Points on a hilly landscape, in no order, each with its height.
A ball rolls from a point to the lowest of its 2 nearest points, and stops where none of them is lower. Distance is the straight distance between rows; heights are no part of it.
Rami h=6.08: [ 92 104 154 107 146  95 105 112 145 110  80 146 160 166 125 128 107 130
 117  91 132  74  78 153]
Sibu h=1.47: [108 122  89 166  71 197 129 144 120  99 195 145 113 149 143 102 122 118
 148 172 141 130 107 169]
zaz h=2.03: [167 148 147 140 114 130 185  91 173  92 155 125 114  88 123 103 171 136
 145 125 196 177 120 145]
neri h=2.10: [112 138 154 155 136 108  48 126 104 158 122 109 171 163 106 162 106 152
 156  86 147 128 157 155]
deloz h=6.43: [ 99  89 155  57 121 136 124 120 126  96 137 181  81  92  79 101 145 129
 150 127 134  92  50 137]
zuf h=3.24: [130 104  79  77 112  66 131 153 160 155 135 106 139 125  98 127 113 166
  84 124 123 148 197 148]
Tif h=3.40: [140 173 168 133 135 124 170 122 147 137  91  92 138  68 164 152 226 117
 134  87 151 202 135  88]
Mun h=3.50: [159 165 160 177 114 155 109 125  98 107 122  99 126 132  91 106 143 138
 132 123 175 160 190  92]
Mul h=7.75: [103 125 111 101 107 116  85 163  88 147  92 119 167 139 160 208 102 122
 141 131  95 122 120 130]
Puse h=5.11: [153 116  70 187 178 123  96 145 134 173 160 125 182 163 189 140  93 118
 130 147 102  98 129 147]
tuzi h=3.69: [ 78 125 164 125 116 107 137 105 166  91 121 130 151 185 115  55 133 131
 103 173 163 144 156 162]
Tegeb h=4.09: [104 127 159  75  91  95 117 143  78 119  54 146 116 125  82 167 125 124
  99 106 106 120 110  72]
vate h=4.81: [162 116 165 112  93 113 158 130 123  58  61 152  86 120  50 124 120 125
  74 117 146 117 132  85]
Fuzuk h=4.62: [212  99  97 102  92 159 151 116 111  97 165 155  92 109 141 128 100 101
 125 171 146 114 135 151]
bur h=3.79: [165 109 167  59  82 103 157 154 120 110  61 133 117  98  90 206 125 121
 109 125 115 162 135 100]
valav h=6.48: [ 97  96 155  64 130 134 118 118 132 115 142 179 126  89 106 140 135 120
 163 144  99  81  38 144]
zipud h=2.74: [101 170 122 140 114 151 149 138 142 107 164 116  96 137 125 108 145 132
  95 132 127 165 169 140]
taf h=1.90: [137 159 186 167 144 128  97 104 122 146 123 121 150 140  99 138 123 134
 143 113 128 141 164 135]
mab h=2.86: [125 113 129 127 100 151 106 118 131 144 191 158 121 112 102 137 116 138
 206 127 145 114  67 182]
Nebu h=7.65: [ 74 153  42 124 144 141  72 141  89 150 167 111 102 128 159 101 148 136
 129 116  93 107  93 123]
gula h=6.33: [195 106 171 136 112  92 127 106 147 168 148 133 188 140 114 170 100 136
 191 150 159 146 122 172]
Kubop h=4.35: [119 138 135 114  99 110 127 138  65  96  54 137  73 139 114 166 140 123
  96  98 108 119 135  71]
gedeg h=6.53: [ 99  84 126  80 144 120 103 137 126 113 100 166 137 102 138 154 125 134
 147 118 107  55  22 135]
kiten h=3.72: [195  80 146 151 126 160 140 122 150 127 155 140 162 142  96 125  90 130
 142 168 140 117 141 131]
kovor h=3.96: [152 162 121 211 155 148 140  91 142 112 147 109 114 162 133  70 118 136
 100 116 179 123 190 133]
Nali h=3.04: [141 133 133 134 110 168 115 140 119 128 165 159 119 117 117 181 103 149
 152 109 125 115  95 176]
lov h=1.84: [ 77 127  93 172  76 195 152 152 151  93 171 145 118 139 123  98 132 126
 148 135 168 117  97 138]
Govob h=1.98: [163 130 155 181 149 140 129 118 130 140 126  93 160 123 125 105 132 111
 125 154 112 159 198  94]
par h=2.88: [116 169 137 181 113 147 133 144 150 157 146  73 136 110 124 117 180 158
 179  75 163 182 173  96]
kibi h=6.22: [155  59 125  93 102 110  98 148 120 147 133 129 165 123  75 160  89 137
 159 162 115 101 120 141]
Zuka h=3.13: [ 87 173 136 137 127 149 106 171 110 149 138 137 101 112 104 202 114 168
  80  91  68 130 166 114]
zoze h=2.53: [146 158  74  90 129 103 151 149 134 140 152 112 102 122 155 181 111 140
  71 103 112 153 170 182]
zil h=3.16: [126 177 153 152 131 107 137 122 137 145 127  77 125  92 146 127 206 131
 160  86 158 198 167  84]
naf h=2.54: [ 83 123 155 123 137 141  49 131 101 144 136 148 135 117 110 127 131 133
 175 123 101  96  64 116]
Kotos h=2.04: [135 152 123 136 143 138 130 103 120 114 153 126  84 116 135 108 135 129
 129  85 162 136 116 147]
sedi h=7.66: [108 107 133 121 112 145 117 154 117 152  94 138 168 121 151 194 119 112
 158 144  86 117  82 108]
gem h=3.09: [118 123 116 107 195 105 122 113 150 152 133 142 157 127 147 126 113 141
 108 134  58  79 105 140]
rimu h=5.55: [105 122 171 115 146 142 144 123 158 114 105 168 165 132 157 176  95 113
 125 130 119  83  43 176]
roza h=7.18: [153 149 153 164 164 161  77 107  82 163 141 133 132 100 131 156 122 121
 178 128  84 110 110  88]
kozul h=4.27: [134  91 106 128 135 149 156 133 162 123 114 144 143 133 109 122  98 123
  94 140 119  88 135 116]
Dulor h=3.38: [155 116  54  94  84 118 129 166 112 143 176 113 139 139 138 149 115 129
 126 148 133 175 172 179]
duzup h=4.73: [ 90 157 118  88 105 121 183 161 144 117 127  82  94 105 148 109 201 131
  92 110 106 182 172  72]
taduf h=2.32: [111 161  87 124  90 144 123 155  97 107 173 111  68 141 134  88 162 129
 112 112 134 154 164 132]
lela h=8.05: [ 83 120 133 129 126 110 147 148 161 136  80  99 147 121 122 117 150 132
 127  88 158 132 123  73]
visi h=2.91: [168 109 101  96 155  88 126 110 141 136 136 127 129 126 133 145  93 131
 108 119 131 115 131 165]
zize h=3.14: [ 72 141 154 111  63 118  90 154 114 155 145 103 139 125  94 141 160 140
 182 104 148 185 148 147]
ripaf h=3.90: [157  77 132 154  95 172 133 156 119 126 133 140 168 147 103 135 100 115
 140 179 111 112 148 103]
tobib h=5.94: [117 130 183 119 183 131 147 123 155 117  91 162 128 111 131 167 111 135
  82  66 111 100  70 114]
gesus h=3.25: [ 84 160 157 121 137 126 128 132 123 138 100 138 108 111  76 168 126 165
  68 100  81 146 182  90]
paru h=7.01: [ 48 107 118 135  94 135 132 151 168 103  65 123 147 160 117 102 118 129
 128  93 179  88  93 111]
kesir h=2.97: [ 67 166 145 133 182 134  68 104 104 155 158 126  97 120 130 130 149 149
 108  70  99 112 101 108]
Gif h=3.64: [131 133 116 115 153 137 142 125 110 119  97 117 117 116 180 117 129  96
 103 136 107 125 127 108]
medu h=4.17: [123  92  92 193 158 155 129 119 182 145 146 123 164 142 112  69 108 160
 119  99 146  48 113 109]
zanaf h=2.98: [120 152 127 141 116 165 104 163 109 141 164 161 114 111  89 194 100 164
 119 105  90 120 147 152]
muk h=5.25: [ 58 168 144 100 137 112 114 123  79 104  70 168  82 149 166 172 139 118
  61  98  98 120  81 113]
lezu h=8.12: [ 91  82 152 106 128 109 163 131 187 128  84 106 190 123  92 104 148 134
 134 141 136 140 140  81]
dirul h=3.43: [113 128 129 108 219  91 106  76 130 150 161 128  84  99 135  69 154 144
 116  80 107 101  89 111]
dizi h=1.11: [101 134 103 169  88 173 117 153 124 112 163 142 140 177 148 131  95 113
 124 175 153 120 121 205]
beril h=2.33: [157 162 150 136 155 159 136 101 115 118 148 144  74  91 121 154 134 136
 102  87 127 131 132 128]
rez h=1.69: [197 169 126 173 138 138 174  70 155  99 148 116 106 116 148  84 181 153
 121 101 220 149 139 161]
Bidam h=7.53: [132 116 109 140 144 156 102 138  84 135  85 134 155 120 162 158 120 107
 145 152  81  85  93  93]
gesi h=4.39: [ 80 128 126 103 130 148 116 128 107  94 140 145 103 119 128  75 143 109
 128 149 101  95 102 108]
deme h=2.96: [125 153  47 109 137 109 113 132 119 139 176  89  81 115 136  83 140 132
 104 115 125 152 174 129]
gife h=4.02: [125 117 141  97 154 102 168  92 164 107 125 126 128 126 129  56 150 112
 104 167 125 144 150 126]
Fofa h=3.08: [176  96 126 114 153  86 142 112 155 127 115 149 165 154 142 125  76 131
 106 143 141  78 116 178]
sile h=6.60: [114  79 142 108 161 132 122 129 144  98  93 151 157 117 157 110 116 105
 159 125 128  46  25 112]
faki h=4.42: [126 165 150  95 127 101 203 148 157 107  95  98 116 105 172 141 200 119
  89 118 128 194 180  85]
Tigut h=2.76: [ 64 136 167 104 150 115  80 112 100 139 114 129 122 116 112 123 144 131
 138 104 101 120  93  99]
pida h=5.32: [126 111  90 118 135  94 120 124  99 107  61 141 117 145 112 103 105 114
  89 109 120  95 133  94]
Giv h=5.16: [183 104  52 157 111 168 163 142 115 116 146 128 137 143 172 134  84 108
 100 155 135 114 142 132]
Mupos h=2.26: [155 160 158 190 108 136 124 106 127 162 166 143 140 151 112 143 116 143
 204 129 168 156 116 182]
beli h=2.84: [117 157 154 130 130 128  68 139  80 167 162 140 129 116 113 186 109 156
 146 125  80 132 150 146]
Zep h=5.88: [ 84 165 161 127 186 153 148 136 166 139  98 167 111 116 147 179 122 133
  55  81  83 109  90 111]
mir h=3.65: [159 128 131  63  96  97 155 154 100 125  91 132 103 107 117 175 128 122
  94 129  93 158 171 107]
Figi h=1.58: [157 146 154 134 153 138 156 103 128 153 139 126 131 109 141 135 138 119
 139 141 100 170 157 121]
sotu h=6.65: [185 155 191 157 143  93 145  67 129 116  95 112 178 175 168 126 147  94
 160 147 195 160 112 182]
bozu h=3.28: [150 145 131 143 136 137 132  90 107  89 147 137  96 166 134  88 104 112
  93 173 132 129 155 173]
Zige h=0.48: [ 93 119 116  78  66 115 134 154 108  76 108 146 113 149 143 141 124 100
 122 157 135 139  94 154]
vune h=2.49: [211 159 126 194 126 134 193  99 176 143 147 134 126 120 123 136 138 157
 134 130 178 165 166 167]
kad h=6.18: [133 135  93 149  95 156 104 160 105 143 135 115 114 126 109 154 108 128
 106 108 126 131 188 109]
mup h=6.51: [157 123 179  80 136  76 161  86 175 117  95 129 177 149 164 130 150 125
 146 154 186 147  82 181]
kamu h=3.91: [116 103  86 154 187 128 111 117 164 128 141 143 119 114 104  65 118 150
 102  76 118  37 100 102]
vid h=7.85: [ 96 144  88 103  99 112 103 183  90 138  85 113 129 145 153 199 107 133
 100 105 103 138 149 118]
fetil h=4.96: [192  95 151  97  97 135 172 111 118  48  69 142  88 114  82  97 140 113
 107 135 157 128 131  88]
genor h=4.19: [107 157 138  95 164 114 215 130 169 139 114 107 128  76 182 148 186 115
  81 108 110 186 133  85]
Tuv h=5.45: [ 88 121  99  88 128  87  88 125 120 141 134 126 143 149 151 128 130 119
 149 129 119 116  96 165]
bal h=5.91: [154  81  80 107 113 125 123 159 102 169 137 111 175 117 177 180 114 109
 166 130 121 132  98 145]
rak h=7.83: [ 70 140  58 129 163 148 106 148 127 170 155 101 112 106 147 108 145 135
 116 119  79 121 140  96]
muzi h=2.46: [147 114 145 126 145 124 140 128 150 166 113 125 175 115 104 189  91 146
 124 120  94 135 145 127]
Rili h=3.66: [147 114 118 129 203 115  81  90 132 144 158 119 104 103 109  69 129 158
 136  82 128  69  98 100]
vum h=2.71: [ 98 112 144 114 111 114 120 112 118  92  97 110 124 128 129  67 170 100
 160 116 170 124  96  87]
gep h=1.95: [197 105 115 103 107 128 143 136 124 131  79 114 156 128 170 192  93  86
 141 146 138 131 116 128]
mar h=6.17: [ 77  90 109  96 128  87 112 132 170 101  99 148 155 173 120  99 109 143
 125 116 157  54  70 166]
daf h=5.15: [196  94 172  87 110 133 162 110 132  92  97 128 114  82  90 108 156 104
 135 138 153 155 115  70]
datur h=5.09: [119 102  77  94  95  64 126 151 116 151  84  92 159 151 168 147 124 112
 147 133 151 163 155 122]
Zopon h=4.77: [130  99  70 180 189 132 121 140 177 172 138 123 203 153 160 142  92 143
 119 127  93  78 130 125]
vor h=7.26: [ 94 117  72 148 121 114  83 110 127 148 142 100 143 162 141  94 135 131
 157  79 176  86 101 142]
defo h=5.79: [151 149 151 123 110 137  74 111  48 122 113 127 116 121 132 152 131 108
 152 130 135 141 111 123]
Pabik h=5.62: [149 146 171 103 129 117  86  97  86 150 120 128  98  95 117 176 149 115
 161  82 138 139  80 115]
zis h=2.27: [182 114 159  97 134 108 128 132 126 152  81 107 168 125 128 196 103 119
 130 142 133 157 140 127]
Mub h=6.00: [105 111 168  95 199 107 111 105 156 110  93 162 130 139 125 130 111 153
  79  96 104  57  72 142]
rovu h=7.45: [106 132  83 145 146 142  80 119 117 153 161 114 127 122 149 100 135 126
 181  96 121 105  98 121]
rol h=6.90: [ 87  94 112 160 110 157 142 140 158 108  84 121 171 163 166  91 125 108
 146 116 170  79  60 118]
ver h=6.16: [159  64 123  89  73  98 114 129 106 116 109 149 143 151  73 130  80 129
 131 170 152 117 136 142]
Sumik h=3.57: [204 109 161 137 115 136 127 106 117 124 164 151 141 154 106 118  96 121
 119 184 164 123 154 193]
Limob h=7.35: [141 132 136 165 166 161  67 124  66 140 138 144 139 129 173 156 112 105
 178 144  99  76  74 103]
Getaz h=3.30: [121 135 127  92 173 128 129 115 126 133 112 152 133 104 173 168 113 126
 100 133  79 108  97 132]
bof h=6.74: [133  89 125 130 139 143 141 133 119 106  94 135 165 161 167  99 125  79
 146 147 139  84  61 112]
tebof h=4.88: [157  83  84 100 103  70 148 131 149 146 101  80 176 147 150 108 133 115
 132 161 159 157 178 121]
Gos h=8.17: [ 93 104 160 101 160  98 146 128 168 173  89  98 167 106 114 103 170 133
 145 143  91 163 131  57]
Tubat h=5.63: [117 140  76 122 101 110 140 148 113 110 118  98  69 122 114 102 145 146
  85  78 113 130 186  57]
mugof h=1.35: [ 77 142  83 107  90 129  94 176  90 117 155 142  67 117  99 128 147 151
  84 119  61 118 157  91]
Rogi h=3.73: [137 158 166 225 137 166 124 101 141 113 144 106 129 141 106  65 139 140
 137 120 179 138 171 113]
dako h=6.80: [153 166 179 178 157 121 128  97 105 144 144 132 152 159 173 129 132  96
 181 190 124 187 144 176]
romil h=3.44: [157 110  89  81  93  79 153 163 137 114 103 126 118 133 108 159  97 142
  77 132 118 146 189 144]
zelim h=3.26: [160  84 158 128 150  88 114 100 149 143 124 129 170 173 108  98  95 132
 118 167 141 113 159 156]
Las h=4.20: [ 96 148 107 119 125 118 143 127 103 135  86 107  97 121 196 127 175  93
 115 108 110 138 105  60]
Zak h=5.51: [151 110  42 161 149 133 142 142 121 138 162 124 162 155 207 136  83 102
 122 150 130 119 131 159]
sul h=6.57: [164 145 188  93 153  83 150  74 127  91  94 120 150 145 185 120 151  87
 130 167 179 163 102 178]
bitab h=6.72: [179 158 177 160 141 117 149  94 137 124 133 135 153 147 167 146 142 115
 174 171 168 175 122 183]
Guzo h=4.21: [ 93 124 147  88 121 142 105 138 106 127 163 166  95 113 102  97 136 127
 136 183  51 117 119 112]
pip h=6.38: [185 106 151 113  98  86 121 103 139 165 122 106 192 159 126 154 128 126
 172 125 203 143 104 181]
sumoz h=4.38: [115 142 114 189 168 129 109  97 156 116 165 126 118 182 138  76 107 151
 101  86 161  47 119 167]
rir h=2.87: [145 117 119 118 185 136  99 126 137 145 151 159 110 102 102 119  91 159
 108 140  69  63 116 124]
revu h=0.83: [118 146 105 101  91 139 112 158  72 132 151 141  62 114 128 136 157 134
  70 156  26 136 167  91]
Kul h=3.06: [156 140  90 157 101 131 142 156 122 141 183  96 126 137 157 145 129 131
 133 152 146 187 197 152]
tavof h=5.93: [ 93 167 170 134 129 143  74 122  78 119 114 122 108 152 135 155 126 127
 130 119 121 120 131 156]
vugaf h=4.28: [116 105 131 108 173  95 165 100 163 124 107  96 162 138 176  51 171  92
 132 184 121 172 156  88]
zapar h=7.05: [123 181 202 164 155 154  96 118  77 156 140 149 102 104 108 161 134 127
 156 130  80 151 136  93]
nusof h=2.48: [146 146  75 142 159 113  95 100 113 133 176 118  94 130 145  89 117 137
 115  87 144 117 151 146]
gumu h=3.29: [ 82 111 133  86 100  99  90 152 124 159 113  89 166 127 118 154 143 125
 170 112 136 166 126 133]
nezog h=4.80: [ 56 125 118 119 172  86 112 113 139 128 102 120 129 137 129  62 155 132
 121 108 109 105 123 102]
Ligu h=3.88: [128  81 107  81  90 114 103 164  79 131 126 113 132 130 107 128 124 108
 157 188  77 160 165 105]
lugu h=6.27: [191  72 146 125 119 112  97 131 120 173 155 145 182 125  80 164  82 152
 185 141 120 119 131 158]
bub h=5.99: [145 103  99 105 107  88  85 156  69  94  81 158 129 154  99 170  70 139
 100 143 102  77 138 145]
Sude h=6.09: [139 103 109  98  92  90  80 151  90 110 127 155 135 157  72 137  85 151
 115 154 111 109 166 152]
buk h=2.95: [167 133 141 139 144 151 124 125 104 152 120 143 102  88  84 166 107 135
  90 117  68 112 167  63]
nub h=2.13: [196 158 103 177 101 147 190 117 166 114 154 107 116 102 136 108 153 150
 106 109 209 144 174 137]
Kipap h=4.01: [168  98  39 130 108 153 134 136 120 140 205 132  92 119 142 100 106 121
 132 154 147 125 151 167]
zum h=6.36: [108  96 101  64 111 121 136 131 121  80 129 158  85 124 110  94 129 127
 139 123 143  79  69 145]
Vugam h=2.89: [ 89 170 153 190 106 165 127 125 139 125 180 129  97 114  85  83 160 151
 178 100 161 166 154 130]
gifid h=3.12: [ 83 115 122  99  83 112 146 136 116  67  65 127  89 138 130  85 165 101
 129  94 171 120  78 105]
mufop h=6.45: [137 123 143 117 117  95 150 111 172 153 123  97 181 146 167 142 148 123
 160 126 197 146  81 169]
Tabi h=7.96: [ 66 125 121 112 104 122 131 176 132 127  71 121 138 138 130 167 130 134
 122  90 132 129 130 110]
gete h=2.34: [ 93  97 142 126 120 145  66 148 122 117 139 157 161 142 112 122 116 140
 199 148 112  54  62 156]
rur h=3.60: [150 109  68 158 101 148 145 134 147 141 183 112 110 128 121  86 122 134
 121 122 177 117 140 145]
sanib h=5.57: [138 115 104 141 111 124 106 143 100  98  82 129 151 169 124 116  87 112
  94 158 125  98 167 112]
fisog h=5.80: [147  99 103 137 113  99  77 148  56  90  56 139 136 191 114 126  75 116
 114 154 131  86 142 116]
Salu h=4.63: [133  98  81  93 129  93 183 142 161 131 100  75 155 132 180  89 162  89
 125 159 139 167 167  87]
molav h=2.29: [155 130 158 121 110 135 166 107 163 106 154 121 107  81  96  66 197 116
 146 135 171 173 133 108]
benuv h=4.10: [143  84 121 141  93 172 181 168 158 110 117 123 151 124 107 122 107 125
 108 159 134 126 168  95]
Gub h=2.69: [122 103 145 163 105 150 103 120 161 157 183 143 164 134  95 109 113 152
 195 142 149 115  91 159]
guna h=5.68: [108 126 136 147 154 140 190 118 205 118 147 160 137 144 160 113 123 132
 106 126 153 105  77 178]
luvi h=5.48: [163 140 185  97 133  94 117 101 110 125 114 122 121  89  96 144 168 131
 151  91 149 176 121 128]
mer h=4.45: [129 128  97 212 184 169 127 130 174 152 147 137 166 148 143 110  97 149
 124 102 114  59 107 126]
gav h=5.40: [ 55 157 113 106 130 150 109 143 104 100 101 169  92 126 147 152 139 133
  80 120  89  89  77 130]
babi h=2.67: [215 133 128 222 147 121 192 100 189 171 172 125 137 118 100  88 131 161
 138 148 182 145 153 157]
Felap h=4.60: [ 85 114 118 113 163 123 109  95 131 130 145 126 101 122 100  37 146 127
 133 128 116  93 118  90]
kave h=3.93: [115 103 155  72  79 104 147 153 114 115  65 145 119 103  97 191 132 118
 131 120 127 141  84  93]
ganu h=3.92: [128 134 135 128 147 141 198 140 180 118 102 119 129  87 164 139 162 110
 117 102 144 168  96 100]
pavak h=3.55: [106 115 148 131 140 112 157 114 202 121 108 125 174 171 108  72 106 141
  78 185 134 135 176 159]
Lalag h=4.71: [ 95 171 151 113 141 152 148 104 101 130 100 121  76 107 214 151 181  87
  96 124  83 156  89  65]
vodu h=6.88: [126 198 192 182 181 129 118  84  95 141 132 122 125 156 168 124 155 112
 164 153 111 186 152 152]
nonib h=2.75: [166 155 112 161  83 150 135 154 109 165 192 118 128 123 147 167 144 137
 199 147 156 203 169 175]
nede h=4.85: [182 105  67 137  86 185 176 151 135  91 165 145 104 113 141 149  82 119
  95 149 149  95 129 151]
suk h=5.06: [ 88 126  93  99 176  73 117 135 130 137  84 119 116 135 126 117 124 143
  82  95 101 107 137  84]
Lugog h=2.99: [121 161 126 114  67 129 132 156 125 143 159 109 137 113 129 170 167 128
 189 119 158 210 152 157]
Furip h=3.18: [ 74 171 117 124 199 122 119  98 137 158 168 139  80  81 139 103 165 143
 111  69  87 122  76 105]
vekin h=2.08: [131 155 150 148 168 102 125 118 166 139 126 116 141 135 119 136 122 158
 100 100 135 151 176 154]
Zotu h=4.37: [169 101  66  94  96 132 162 140 116 116 163 126  99 117 130  96 112 105
 116 167 122 130 148 123]
Gezez h=1.27: [125 159 166 129 117 155 145 143 129 149 160 134 106  93 108 175 140 134
 140 141  87 177 142 145]
Keb h=0.82: [105 131 123 104  80 145 137 154 130 115 141 142 140 151 150 162 106 119
 122 166 137 139 118 190]
pogu h=7.12: [ 79 121 107 129 107 114 119 120 150 110 115 105 131 149 128  90 144 133
 146  68 209 100  98 136]
kulo h=2.52: [120  94 150 180 132 154  83 139 134 157 169 165 170 131 102 103 100 141
 195 162 101  64  77 168]
ded h=2.39: [ 97 123 153 119 117 152 144  96 145  71 121 135 117 136 131  64 162 107
 165 133 193 113  53 129]
Paduv h=1.46: [181  99 104 107 102 128 149 116 110 103 116 114 148 145 180 141 119  82
 138 169 166 134 108 141]
mog h=6.31: [136 122  97 164  95 170  96 156  89 150 153 113 130 108 127 170 119 134
 154 131 126 144 146 117]
vatu h=6.14: [148  88  57 135  86 147 115 185  98 161 148  97 151 123 154 182 113 111
 168 126 125 146 137 121]
nute h=5.96: [151 126  90 124 110 105 101 144  87 131 111  89  97 122 103 123 126 126
 118  93 135 121 177  74]
Niso h=3.31: [132 134 162 167  69 155  93 131 116  99 109  98 133 137  66 108 137 145
 165 101 182 147 170 103]
kag h=5.65: [114 120  78 105 142 104  95 140  99 160 150 115 146 114 199 154 139 110
 152 133  99 122  80 157]
Dus h=3.51: [ 55 108 132  98  72 128 141 147 102  89  97 138  78 115  98  99 169 113
 131 112 119 127  95  73]
Nup h=3.00: [125 166 144 137 125 147 150 125 121  78 121 124  93 154 145  90 136 113
  76 137 134 142 175 122]
dopa h=2.25: [161 173 118 132 150 116 148 116 147 142 157 109 114 121 147 164 126 151
 105 107 148 168 164 169]
Zelam h=5.05: [ 88 169 173  89 139 114 128 105  86 114  99 149  83 118 173 171 164 112
  87 118  78 154  97  96]
susu h=2.58: [103 110 151 122 152 126 111 142 162 170 134 143 177 121  78 160  94 160
 130 126  83 103 133 115]
bona h=2.14: [104 116 138 155  95 165 152 119 159 104 154 132 131 139 115  81 142 127
 159 131 178 127  99 128]
Buvis h=2.73: [138 139  99  72 149  94 113 138 118 139 140 133 109 119 122 169 112 139
  81 123  89 119 152 172]
nok h=2.62: [ 88 174 140 178 111 138 128 144 142 153 146  85 154 140 132 109 156 142
 186 130 153 182 164 122]
logul h=2.70: [ 85 139 182 155 154 130  73 132 120 180 140 148 158 116  91 165 114 152
 168 123  60 118 118 127]
vusin h=2.90: [161 136 130 214 147 148 150 115 171 183 176 135 133 123 107 100 131 155
 153 140 140 144 158 141]
duku h=3.83: [106 113 161 105 121 111 158 104 149  71  93 132 108 160 117  54 129 113
  93 181 139 125 154 138]
Gesef h=3.20: [156 116  84 193 132 153 159 133 170 161 184 131 136 130 131 106 106 142
 117 150 144 114 154 137]
vimo h=6.26: [107 108 113 112 117 142 114 133 129  76 115 162 116 159 112 101 106 131
 121 131 154  66  78 161]
boli h=1.34: [111 157 129 116 102 162 143 152  95 137 155 142  70  98 127 175 154 129
  96 134  56 164 149 115]
Dopus h=2.68: [194 111 165 167 145 171 124 120 110 143 111 127 129 111  76 140  98 129
  97 160  94 120 192  62]
kavi h=3.19: [151 159 167 126 139 127 140 125 122 142 107 125  93 100 104 177 138 139
  62 109  66 151 189  67]
robab h=5.75: [ 91 156 167 140 195 144 194 124 202 129 120 161 145 119 156 131 122 127
 105 133 100 129  82 168]
Nukab h=3.68: [107 171 160 141 150 140 180 123 163 116  99 105 106  86 169 127 206 106
 138  88 156 177  87  83]
mano h=3.46: [193 142 145 142 140 133 134  91 119 104 153 156 106 158 148 125  85 122
 108 168 159 113 134 205]
Kun h=5.34: [175 116 139  80 117 102 133 117 113 127 103 119 101  79  99 143 148 128
 133  94 140 142 116  80]
Rul h=2.07: [130 162 201 187 146 142 122  98 139 151 124 143 159 127  89 142 129 152
 193 130 150 161 118 157]
Ropi h=3.42: [141 108 137 120 171  79 136 112 173 139 139 124 176 184 129  77  85 142
  81 186 123 128 177 182]
bov h=5.61: [131 116 154 108 148 142 160 113 175 127 154 170 135 124 138 145 103 137
 127 141 142 107  78 171]
nis h=3.11: [ 82 154 154 162  82 164 101 138 114 121 146  92 104 138  83  86 157 137
 152  91 167 145 150 110]
Luso h=1.83: [ 69 161  88 116  75 155 114 169 100 134 187 118  76 116 110 109 158 150
 124 105  93 152 171 120]
Lala h=4.06: [108  85 128  82  97 144  89 145  86 129 145 148 133 126  87 109 131 129
 154 203  67 113 143 102]
Gato h=5.49: [ 78 151 157 125 138 170 125 138 141 109 107 166 121 128 147 176 120 135
 124 119 113 100  61 150]
ref h=0.95: [143  95 118  82  86 121 134 121 102  77 109 133 123 159 158  96 119  91
 142 187 162 121 115 154]
kovu h=3.67: [162 100 104  80  90 106 115 152  89 133 149 118 141 129 152 155 116 102
 142 182  94 171 169 147]
fere h=5.14: [104 129  73 102 119 114 169 156 135 116 125  97  89 107 143  79 161 117
 101 129 110 147 155  69]
nuz h=2.60: [131 137 137 147 115 160 142 107 157 134 193 111 106  97  94  62 174 134
 181 127 159 167 142 108]
Kop h=4.64: [155 141 142 125  70 122 144 160  90  61  58 147  75 125  86 154 107 116
  74 106 131 124 150  72]
Pupo h=4.18: [132 166 126 185 178 134 134  90 150 113 142 115 103 174 143  89  99 143
  85 101 155 101 159 173]
sabu h=4.51: [179  89 101 128 172 148 155 116 141 120 131 123 106 104 109  91 101 116
  89 116 119  88 152  91]
lag h=2.36: [181 140 185 200 182 164 146 115 125 139 114 126 153 127 106 132 103 114
 120 164  86 142 179  73]
gitu h=5.81: [ 97 173 195 153 187 168 186 137 174 124 114 156 119 109 132 171 133 138
  97 106  89 140 111 124]
Loz h=2.61: [163 136 127 155 173 165 121 113 120 136 154 150  89  89 104 140 108 136
 112 102 103  80 104 109]
donef h=2.35: [ 90 158 132 174 127 118  83 143 107 156 123  82 181 155 136 141 136 138
 159 109 142 162 176 120]
sofo h=6.96: [112 185 181 173 184 141 108 103  97 154 147 141 125 135 135 160 122 135
 151 151  76 158 130 143]
tusu h=3.07: [165 117  92  75 164  59 153 122 183 142 130 106 148 124 116 128 100 144
  87 128 125 135 163 171]
moke h=5.29: [110 103  72  83 104  71 111 128 127 139 115 106 152 135 158 115 133 119
 169 134 162 141 101 144]
Lasak h=2.47: [187 133 123 194 100 139 146 137 133 164 186 150 130 130 124 170 109 138
 181 159 159 169 138 199]

Where does a ball stop that starts at each point below?
ripaf | revu
Pupo | rez
kag | visi
valav | Kotos
Tubat | taf
gav | Kotos
Dus | Zige
Giv | rez
Pabik | visi
Puse | gete
sumoz | gete
